The views of a scene show one set of named points, each view turned or mirrored, and shifted as a whole, with a little noise and some points left out.

Scene 1
View 1
Q_232: [ -5  -1  12  17   0   8 -14 -39   9  18  11   4  -4  -5 -13  -9   5   6
  -2   4   8  -7]
Q_968: [-25 -18 -30   5  36  12  17  -9   3 -22  22  41  40  -2   0  50 -30 -24
 -22  -4 -26   9]
Q_204: [ -5  -1  10  10  -1  15   8 -20  -7 -36  15   4   9 -36 -35 -17  -7  -6
 -14  16  -1  10]
Q_742: [ -9 -14   7  -4   7 -10 -18 -33  -1   9   0   4   1 -10  -8   6   2   0
   0  -3   1   1]
Q_629: [-21 -20  16 -43   4 -17 -29 -35 -11 -28  14  16   1 -25 -19  45  19 -15
  -9  -9   0   0]
Q_979: [ -6   3  31 -23  -4  -7 -34 -64  -4   7   2  -8 -23 -33 -22   4  38  10
 -10   5   9  -3]
Q_845: [-18 -11   9 -10  12  -5 -16 -38   3   1  12   9   3 -14 -12  21  16  -2
  -3  -1  -2   0]
Q_122: [ -9 -11   5  -2   5  -3 -11 -26  -4  -8   4   7   7 -18 -17   3  -6  -5
  -8   1  -2   5]
Q_398: [ -3 -11  -3 -22   5  -3 -16 -19 -14 -26  -4  15   8 -26 -15  20 -23 -12
 -28  -3  -8   8]
Q_788: [ -2  -7  21 -16 -10  -8 -30 -38  -7  -2  -3   0 -11 -22 -19  -1   6   2
  -9  -2   9  -1]
Q_364: [-12 -21   9 -10  15 -17 -14 -31  -7   3  -8  -2   7 -16  -9   3   6  -4
   6  -3  -3   9]
Q_841: [-11 -10  20 -12  13 -14 -18 -47  -8   6  -5 -10  -4 -31 -18  -3  27   4
   4   4   0   9]
Q_208: [ -7  -2  16  -6  -6   5 -18 -38  -2 -11  12   5  -8 -24 -23   1   7  -1
 -12   6   6  -3]
Q_903: [-15 -13  13 -23   1  -4 -13 -26 -13 -38  15  12   3 -35 -28  19   6 -12
 -13   2  -2   6]
Q_833: [ -8 -13  12   8   1  -1  -1 -20  -6 -17   6   0   8 -23 -26 -16  -3  -4
   1   7   1   9]
Q_551: [-14  -8 -18 -26  24  -2 -12 -27  -6 -15   2  30  18 -17   3  52 -23 -18
 -35  -6 -19   5]
View 2
Q_364: [  3 -26  19   2  -3 -25   1   3  -6  23  -8  -7  17   3  15   5   9  -1
 -29 -11 -29   1]
Q_845: [  5 -10   6  15  13 -20   7  13 -18  22  -6  -3  16  -1  18   3   7  10
 -15 -13  -6   0]
Q_551: [-22 -14 -12  23 -27 -19  22  17 -37  25 -24  23  -2  19  19  -2 -12  29
 -13   0  -8 -11]
Q_629: [  0  15  -3  23   3 -33  -4   8 -39  46  -6  -1   4   4  40  16  -6   7
 -37   0 -15  -9]
Q_841: [  8 -23  17   3  18 -31 -12   5  -8  28   7 -19  28  -3  12   9   3   2
 -33 -20 -27  16]
Q_122: [ 12 -15  16   9  10 -12   5   8  -3  25  -5  -3  17   8  12   9  10   9
 -14 -13 -22  -1]
Q_788: [ 18  -3   9   0  22 -16   0   6  -3  34   5 -11  32  14  14   0   2   5
 -34  -8 -15   0]
Q_232: [ 16 -20  17   3  27 -11  12  14   9   9   1 -10  33  -3   4  -9  16   5
  -6 -20  -4   2]
Q_208: [ 16  -3   7   9  26 -12   1  10  -5  30   5  -6  24  12  10   8   4  15
 -15 -13 -11   2]
Q_204: [ 25 -11  18  19  19   7  -1  11   7  30   1   2  10  24  -3  36  10  30
  12 -18 -29   0]
Q_979: [ 12  -2   3   4  43 -33 -15  10 -15  33  20 -24  44  -2  17   1  -4   8
 -41 -17  -6  19]
Q_742: [  7 -19  14   4   6 -19   9   7  -5  20  -5  -7  25   2  15  -5  10   0
 -23 -11 -15  -2]
Q_833: [ 21 -17  26  11  12  -3   0   7  10  27  -2  -5  16  13   4  20  14  10
  -4 -15 -33  -1]
Q_398: [  0  -3  -2  12 -15  -7  17   6 -15  35 -14  16   8  37  12   2  -6  23
 -18   2 -20 -15]
Q_903: [ 11   7   5  22  10 -14  -4   9 -20  44  -2   3   5  18  21  29   0  21
 -17  -7 -23  -5]
View 3
Q_742: [ -6   1  12  12  14   5 -15  13   4  -8   9  10  12  -7 -19  -5 -10 -18
  11   0  38 -23]
Q_398: [ -9   9 -18  16  11   7 -11 -14 -10 -15   3  15  10  23 -25 -11   9 -10
  19  17  15 -49]
Q_208: [  0 -19   0   4   7  15 -12   3  -6 -18   1  14   3 -11  -6   7  -7  -3
  10   1  30 -23]
Q_122: [ -5   3   2  13  17   8 -11  -5   0 -10   8  14   3  -6 -17  -4  -7 -10
  19   6  31 -33]
Q_232: [ -5  -9  26   4  12   8 -21  15  -4  -4  13   9  -7 -18 -21   9 -20  -1
  12  -7  49 -21]
Q_845: [  5 -10   4  19  11   3  -5  12  12  -7  -8   6   5 -11 -16  -2  -1 -23
   7  -2  37 -30]
Q_788: [ -3 -18   2   0  -1  17 -18   6  -7 -23  10  14  23   0  -4  -4  -9  -9
   9  -6  24  -9]
Q_833: [ -3   1   2   9  26  15 -12 -13   1 -12  17  21  -6 -26  -5  -6 -15  -4
  23  11  35 -26]
Q_903: [  9 -13 -24  16   9  16   2 -16   2 -21 -10  14   4  -5   1  -6   4 -14
  14  10  15 -29]
Q_968: [ 11  32  -7  40  22 -15   0 -26  16  17 -18  -2 -30  12 -49 -13  20 -15
  25  15  29 -82]
Q_979: [ -5 -40   0   2   3  18  -8  37  -5 -29  -7  15  24 -22   3  15 -14 -18
  -7  -9  35  -8]
Q_364: [ -9   6   4  18  22   4 -10  12   9 -11  11  16  18 -16 -14 -14  -7 -29
  12   8  37 -25]
Q_204: [  0  -9 -14   6  28  21  -8 -24  -7 -17   6  27 -23 -26  -1   5 -13  12
  27  20  28 -36]
Q_551: [ -3  12 -20  32  10 -10  -2  -2   0  -4 -22   2   3  28 -40  -7  21 -23
  10  13  19 -68]
Q_841: [ -8 -15   0  13  21  12  -6  27   6 -19   3  19  21 -31  -3   1 -16 -28
   6   3  41 -16]
View 4
Q_204: [ -3   4  34 -14  -6 -17  19  -5  -6  -8 -17 -14  19 -18   0 -24 -20   3
 -29 -10  32  -7]
Q_903: [ 10  -3   4  -7  -2   1   2  -6   5 -14  11 -11   0 -19  15  -8  -9 -14
 -35 -37  19 -11]
Q_208: [  4 -12   3 -20  -1 -15  -5  -2   3 -29  -8  -9  21  -9   3  -1  -8  -3
 -28  -2  22 -10]
Q_629: [ 12 -14 -15  -7   6   3 -15  -2   9 -26  26  -2  -2 -16  19  12  -3 -22
 -43 -46  17 -15]
Q_122: [  1  -8   4 -15  -6   2  -3   2   5  -5  -4  -9  20 -18   4  -4  -9   1
 -14  -9  12  -3]
Q_833: [ -3   0  16 -14  -6  -5   7   1   7  -8 -23 -17  23 -24  -7 -14 -12   1
 -20  -9  20   4]
Q_968: [-25 -21  21   1 -11  22  12  15 -10  46  50  27  10 -25  21  -6 -27  23
 -14 -29   5 -10]
Q_841: [  6  -5 -23 -18   7   5 -11   6   9 -29 -39  -8  25 -20  -2   9  -6   0
 -29 -19  18  -9]
Q_788: [ 13  -9 -10 -22  -2  -8 -17  -6  10 -35 -12 -18  18  -9   2   5   0 -13
 -18  -2  16  -5]
Q_551: [  0 -17  -5 -13  -6  24  -4  -2 -12  12  44  17   0  -9  34   5 -14   5
 -11 -21  -2 -24]
Q_364: [  5   0 -14 -14  -1  16  -6   4  13  -7 -27 -15  17 -27   1  -1  -4  -4
 -14 -21   8   1]
Q_742: [ -1 -14 -12 -15  -1   5 -13   8  12 -13 -10  -6  26 -19  -1   8  -5  -1
 -14  -6   9  -1]
Q_398: [  8  -4   9 -18 -14   9  -1 -12  -3   1  26  -8   1  -9  23 -11  -9  -8
  -5 -10   4  -9]
Q_232: [-10 -21   1 -20   0 -13 -12  12   9 -19 -20  -2  41 -14 -12   7  -9  13
 -15  14  16   0]
Q_845: [ -2 -19 -13 -11   4   1 -12  10   8 -16  -2   4  24 -19   4  11  -8   2
 -28 -20  16 -11]
View 5
Q_208: [  0  25  -2 -24  12  -1  20  13  17   5  -1  17  13 -21 -11  -5 -13   8
 -11   8 -36  -7]
Q_788: [-13  31 -15 -25   4   0  29   4  17   9   0  19  12 -25 -26 -19  -3   1
 -22  -6 -34  -8]
Q_122: [  5  19  -5 -16  -1  14  25   9  27   1  -6  11  -2 -23 -10 -19  -9   3
  -5 -12 -28   7]
Q_629: [-20  24 -19 -40   5   8  10  17  18  10  38  11   5 -29  -9 -20   4  -6
   5 -33 -66   9]
Q_742: [ -6  23 -12 -21  -5  14  27   4  22  12  -5   8   4 -24 -20 -28  -2   3
 -13 -24 -23   5]
Q_841: [-16  34   5 -19  -6 -10  15  27  12  19 -16  25   4 -28 -24 -14   0  -2
 -14 -22 -32  -8]
Q_903: [  1  21 -13 -24   4   9  18  22  21   1  21  13   8 -28   2 -11  -8  -4
   7  -5 -56   5]
Q_833: [ 14  23  -4 -10  -8  12  29  21  24   6 -19  15   9 -29   0 -16 -16   0
  -3   3 -25   1]
Q_398: [  9  13 -15  -7   6  21  33  -5  36 -22  22  11 -12 -19 -11 -16  -7  -2
  -2 -12 -49  16]
Q_364: [ -6  25  -1 -12 -13   8  23  18  24   9 -13  16  -4 -28 -17 -23   1  -6
  -7 -31 -29   5]
Q_551: [  3   7   0 -18  12  26  10  -5  39 -26  32   4 -32 -13 -13 -13  -5   2
   8 -44 -54  29]
Q_968: [ 29 -13  13 -13   3  45   2   2  46 -22  16 -12 -36 -12  13 -21 -18   5
  29 -44 -32  47]
Q_204: [ 26  17   4 -10   5   9  24  24  26  -3 -10  16  11 -24  11  -2 -26   4
   4  24 -33   2]
Q_979: [-30  40  -1 -40  12 -18   9  13   4  22  -2  27  19 -23 -35  -6  -1   8
 -25  -9 -38 -20]

In a view up to two points have been moved. Name them for each view, in the order of its rows, or write none.
view 1: Q_398
view 2: Q_845, Q_122
view 3: Q_788
view 4: Q_903, Q_364
view 5: Q_208, Q_742
